A landscape with many valleys, sampled at points; each row gives a point and its height.
A ball rolls from a point to the lowest of its 2 nearest points, and stops where none of them is lower. Distance is the straight distance between rows; heights are no part of it.
mar: [130 129 143 166 125 105  90 177  66 100 124 151 116  57 106 166 125 163
  90 128 148 129 143 150  87 118 179]  height 463
nit: [118 128 158 100 157 140 165 140 149 136  86 110 143 129 133 129 113 115
 121 128 123 104 131 115 177 123 118]  height 605
ripo: [152 142 156  98 156 134 134 152 169 192 101 136 102 140 147 140 129 109
 162  93 121 163 164  95 191  73 131]  height 614
zenil: [151 152 202 137 135 156 110 151 104 189  88 137 123 113 109 145 138 130
 164 145 141 177 115 124 133  88 183]  height 483
zere: [110  80  72 102 143 127 155 141 149 104 124  83 116 180 148  90 172 103
 107 137 107  46 148 102 150 181  63]  height 288
fepo: [ 94 137 138 128 130 153 160  43 161 124 129 129 135 136 163  99 113  95
 111 110 127 117  98 122 173 149 100]  height 314
Riruk: [140 140  66  98 137 123 144 170 118 119 130  96 179 190 153 136 141 152
 121 102 132  85 145 118 109 153 112]  height 542
neto: [172 190 122 157 135 152  66 138 102 184 164 191 112 153 158 166 149 143
 176  79 155 200 124 119 106  73 164]  height 410
vufik: [112 119  64 157 142 136 156 182 100  55 150  82 176 120 123 156 153 146
 111 121 143  40 116 139  90 180 135]  height 536
zasu: [122 123  80 144 133 140 157 222 102  55 124  77 138 140  96 150 161 135
 116 142 124  54 139 129 118 148 135]  height 549
luf: [119  96  96 127 125  85  82 142  90  69 138  97 160 110 116 129 130 143
  88 139 131 100 130 143  84 144 164]  height 562
ruv: [106 122  29 104 129 133 153 152 172 119 111  91 144 205 159  91 168 111
 100  95  90  69 148 112 170 167  80]  height 273
Fese: [143 156  79 184 103 179  79  88 149 136 150 196 150 114 132 100  80 131
 134 156 142 180  98 171 149 147 172]  height 525
bet: [ 99  72  78 172 139 129 127 121  88  71 169 104 129 103 116 121 146 133
 107 103 119  84 107 123 108 173 119]  height 655
Dutu: [135 171 113 121  99 117 123  62 175 208 159 173 112 144 158 129 111  94
 155 127 149 173 147 146 161  86 119]  height 416
Bofa: [110  57  41 151 137 129 121 162  83  83 157  77 114 135 112 125 168 118
 104 105  96  62 147 103 131 178  94]  height 650
fav: [119 111 187 168  84 127 121 144  96 117 130 151 114  68  95 145 105 140
 122 175 161 152 126 141  92 135 153]  height 351
gaf: [124 140 173 144 118 131 163  74 158 139 163 140 106 125 132 126  98 118
 146 126 126 147 117 112 163 101  94]  height 163
Famub: [118  79 176 115  91 125 108 127  99 109 109 119 107  86  78 113 115 153
 112 166 136 155 145 124  89 146 134]  height 384
giruv: [116 156 160 102 124 145 166  39 200 164 132 136 123 139 144 101 115  99
 135 129 147 117 119 110 162 120  86]  height 260
lefa: [ 79 108 155 167 148 156 164  84 121  75 129 118 128  84  98 112 132 125
 128 173 125 103  82 127 120 167 139]  height 602
Tigi: [156 160 120 194  94 170  72 120 127 137 125 167 141 118 103 101  77 140
 133 194 146 195  92 164 113 138 182]  height 512
guni: [146 124 182 129 115 122  90 140  93 152  67 140 158 100 109 129 116 136
 140 147 130 163 134 146 103 109 182]  height 441
gabug: [137 140 137 119 160 135 134 156  89  87 126 101 196 119  98 128 122 160
 132 127 143  93  98 132  62 144 161]  height 514
bal: [124 139 182 145 130 134 137 175  90 107 121 129  85  95 100 156 132 150
 126 134 130 158 116 116 125  97 154]  height 631
bogu: [147  90 167  42 127  98 148 132 175 165  82 108 103 148 110 105 148 124
 132 146 112 124 181  99 127 138  89]  height 509
lipu: [126  95 128 104 139 141 150 182 138 118 105  74 108 136 125 129 148 118
 116 116 111 104 160  96 167 133  95]  height 625
buvu: [ 92  80 116  50 146  78 150  86 198 164 101 143 109 147 160  77 153 106
 117 134 112  76 173 145 147 133  68]  height 521
Betim: [151 155 176 134 128 135 117 137 154 187 125 180  64 112 122 131 120 124
 167 101 127 195 148 110 179  78 127]  height 563
nanug: [137 141 129  78 120 114 135  60 212 199 159 178  96 126 159 105 115  94
 169 106 124 138 175 136 159  93  84]  height 456
sel: [135 133  69  67 135 105 153 130 178 151 110 108 150 194 161 106 153 108
 108 105 108  98 174 128 160 132  97]  height 312
sef: [147 164  82 159 141 128 109 177  81  88 165 116 148 145 143 162 119 152
 136  50 109 110  99 128 111 124 134]  height 457
guka: [131 150 143 149  95 154 119  56 144 149 126 152 151 137 121 111  88 115
 147 192 150 167 107 148 131 132 152]  height 446
melu: [157 128 144  76 161 122 114 107 138 178  73 121 161 145 137 112 129 113
 142 134 123 164 134 129 142  87 156]  height 585
gedo: [112  73  81  98 137  61  98 140 104  99 119  85 135 141 145 115 156 133
  72 126 131  91 161 125  87 152 124]  height 557
gime: [149 136 101  88 135  97 154 143 161 162 111 115 124 169 152 128 127 110
 117 110 113 121 183 124 182  88 125]  height 356
marur: [144 130 161 119 106 111  77 214  78 107 107 119 120  98 111 180 146 131
  85 122 142 133 166 132  99 104 170]  height 428
ges: [104  67 143  90 130 102 135 102 147 121  72 125 142 123 134  86 137 154
 115 172 134 108 130 120 104 172 115]  height 581
Zud: [139 115  64 118 131 132 128 161 116 128 148 135 147 139 146 124 130 122
 111  71  95 119 137 127 133 123  99]  height 584
Fufo: [119 107 129  55 144 112 164  85 209 186 131 148  97 149 148 102 126 103
 143 114 126 118 171 120 153 127  62]  height 495
kibu: [127  82 173  66 118 114 136  78 167 156  68 126 114 146 126  79 131 127
 134 171 126 150 139 120 109 147 106]  height 566
Pev: [ 99 119 127 154 125 127 133  63 119  71 138 106 162 113 130 107 103 142
 125 154 120 118  79 138 115 154 162]  height 598
kezum: [147 185 155 171 163 122 114 143 110 125 144 135 131 138 134 169 131 153
 138 112 120 157  87 139 127  92 166]  height 413
Zavop: [171 204 131 167 118 120  74 165  80 159 173 187 105 148 164 190 153 170
 144  67 151 170 118 119  91  97 140]  height 269
furut: [108 123 165 150 146 131 132 174  89  43 134 107 120  88 100 148 132 151
 129 141 104 129  99 123 104 129 168]  height 617
Fam: [103 137  97 114 109 167 135  47 177 184 157 185 105 109 157  91 115  89
 154  66 121 150 133 149 169 121  65]  height 366
ged: [129  87 155 114 100 132  81 122 114 147  88 129 126 113  97  96 104 128
 110 167 126 181 142 152  90 127 166]  height 414
Siz: [120 125 182 140  95 112 148  93 131 123 154 133  93 104 105 130  94 123
 137 171 150 141 131 131 139 119 102]  height 229
tir: [121 168 191 178  91 143 141 120 126 115 177 154  72  97 103 148 103 139
 161 155 141 172 104 131 128 108 122]  height 282
tofov: [145 140 176 100 131 103 148 154 108 131 109  70 149 136 115 154 136 117
 135 154 142 137 141 126  95 107 150]  height 325
Seka: [ 88  94  94 111 154 136 127  48 163 119 115 141 144 122 146  66 128 119
  95 112 113 123  93 131 160 146 102]  height 336
vak: [158 157 179 150 120 163 108 123 140 201 107 177  94 103 125 133 115 122
 160 142 149 196 114 120 158  88 166]  height 522
Zafos: [122 144 180 187  67 151 123 119 115 105 143 179  83  85  68 144 101 127
 151 212 139 155 103 150 123 124 140]  height 321
Lum: [119  93  91 170 107  93  80 111  93 106 158 135 139  77 129 134 122 134
 103 111 139 118 125 167 104 137 141]  height 567
Puzat: [107 111 102 120 158 141 163 129 138  94 134 106 153 167 158 100 146 129
 112 105 116  92 110 108 132 154  96]  height 230
Luzo: [166 149 172  74 145 122 127 136 157 196  85  92 147 174 126 130 136  97
 164 133 128 164 173  92 126  97 150]  height 520
gir: [109  70 107  58 142  62 129 137 162 161  77 126 105 133 128  86 164 120
 107 155 110  85 181 129 110 148  76]  height 537
Tepad: [145 162 103 153 166 143 130 176  90  58 158 105 176 124 114 170 138 171
 132  98 139 102  89 144  88 128 168]  height 494
mis: [138 122  87 134 127 149 161 227 123 100  87  91 155 165 114 125 150 129
 114 150 119  72 155 128 160 137 132]  height 569
nof: [130 140 111 164 106 145 124  94 106 134 177 158 106 133 146 134  95 134
 131  90 125 164  96 136 123 130 109]  height 493
Pog: [142 145 168 116 125 103 133 196  91  91 106  91 134 135  98 186 138 126
 117 148 133  97 159 121 110 112 147]  height 373
bona: [112 160 137 190 115 134 128 139  88  88 181 163  94 101 134 155 115 153
 139  94 101 143  87 142 116 133 117]  height 476
Lonus: [ 89  95 165 168 127 134 145 169  87  62 136 106 119  45  80 157 151 140
 126 169 116  91 100 149  87 151 163]  height 611
nevom: [148 145 141 177 107 114  59 157  94 111 133 171 134  84 133 152 120 170
 112 132 161 152 123 166 107 115 199]  height 482
Nilu: [128 133 114 102 111 130 138  50 142 154 138 134 158 145 145 111 101 123
 132 161 147 151 119 145 127 125 123]  height 461
Lon: [145 158 172 122 135 147 132  51 158 170 104 126 154 145 143 115 104 100
 160 160 148 184  99 125 154 104 164]  height 419
kag: [131  51  84  66 134  80 111 139 132 121 111  96 112 154 128  83 168 128
  78 150 121  91 167 107 100 178  93]  height 550
debub: [109 145 128 125  95 167 131  50 186 171 156 185 103 115 127  90  95 109
 150 138 138 164 129 142 166 127  83]  height 331
dad: [128 126  85 119 154 115 150 153  97  88 134 106 193 140 133 135 133 164
 112 122 148  67 115 121  91 161 139]  height 527
detu: [113 106 155 115 152 139 145 111 130 125  83 110 165 119 119 106 114 134
 115 159 123 120 107 132 129 151 153]  height 590
nune: [119 190 155 188 167 158 156 155 107  89 152 150 112 123 136 175 138 146
 149 100 106 113  71 139 135 126 145]  height 449
pigo: [146 158 132 206  87 142  63 156 104 112 136 189 126  86 108 132 103 161
 131 168 139 180  80 160 109 146 206]  height 498
pur: [137 165 178  91 132 140 167  58 180 181  95 131 148 162 157 108 126  96
 148 137 127 140 138 101 166  93 125]  height 350
gefub: [ 68  71 125 199 157 164 153  89 115  72 150 120  97  63  95 121 160 112
 123 126 139  54  93 107 149 176 106]  height 612
Gotu: [127 110  47 125 108 106  90 120  97 127 167 139 140 119 150 133 109 124
 114  75 117 123 131 160  90 134 106]  height 573
fes: [118  82  72 146 123 123 130 188 121 103 129  80  90 133 120 137 165 109
  96 110 105  64 156 107 171 148  76]  height 640
Giraf: [139 175  95 131 147 132 138 169 119 163 145 136 136 162 161 176 136 122
 144  58 110 135 118 120 152  89 112]  height 464
Derul: [145 172 165 135 153 111 154 125 116 120 129  97 151 150 138 172 117 135
 145 133 131 145 115 115 138  95 142]  height 371
mizut: [155 170 100 134 127 122  87 161  97 136 164 146 132 152 160 175 130 147
 135  52 128 150 116 135  97  98 124]  height 396
baro: [150 132  98  83 143 109 124 156 111 147 130 120 155 168 138 141 134 136
 108  90 128 137 160 120 110 115 120]  height 568
mot: [ 71  95 142 197 153 145 155 125  96  67 164 119  98  44  88 146 146 121
 139 148 125  88  84 133 125 167 144]  height 606
nomo: [118  98 107  90 151 108 157 148 141  81  96  71 140 176 130 105 145 126
 103 136 110  86 124 102 115 176  90]  height 259
Zar: [152 131 153  67 148  92 141 158 168 163  86  82 125 162 131 113 132 114
 132 124 101 134 181 104 151 101 122]  height 422
Lek: [159 155 102 139  79 176 106  63 177 197 175 191 109 146 127 117  84  97
 166 158 141 197 129 151 140 106 106]  height 374
difiv: [109 131  97 136  95 131 136  53 124 118 177 146 152 130 161 117  95 130
 130 116 137 135  80 149 122 154  98]  height 475
kuvaz: [174 165 175 109 133 137 135 199 144 189 109 124  90 154 124 157 147 114
 150 100 142 159 184  76 151  80 129]  height 677

Call two points neighbours if one is among the 2 nearest of the other. Go from one point of each pair to the other, from neighbour to neighbour, staying as low as possible. Name the highest point that can't be avoided.
ruv, gaf -> Seka
ruv, Puzat -> zere
debub, Zavop -> Zud
tofov, gaf -> nof

Write out the way that a ball takes from each point below.
Gotu -> Lum luf gedo kag gir buvu Fufo nanug Dutu Lek debub
Tigi -> pigo nevom mar marur Pog tofov
zenil -> guni ged Famub fav Zafos tir Siz gaf
bet -> Lum luf gedo kag gir buvu Fufo nanug Dutu Lek debub
lipu -> nit detu ges kibu bogu Zar gime sel ruv
gefub -> lefa Pev detu ges kibu bogu Zar gime sel ruv
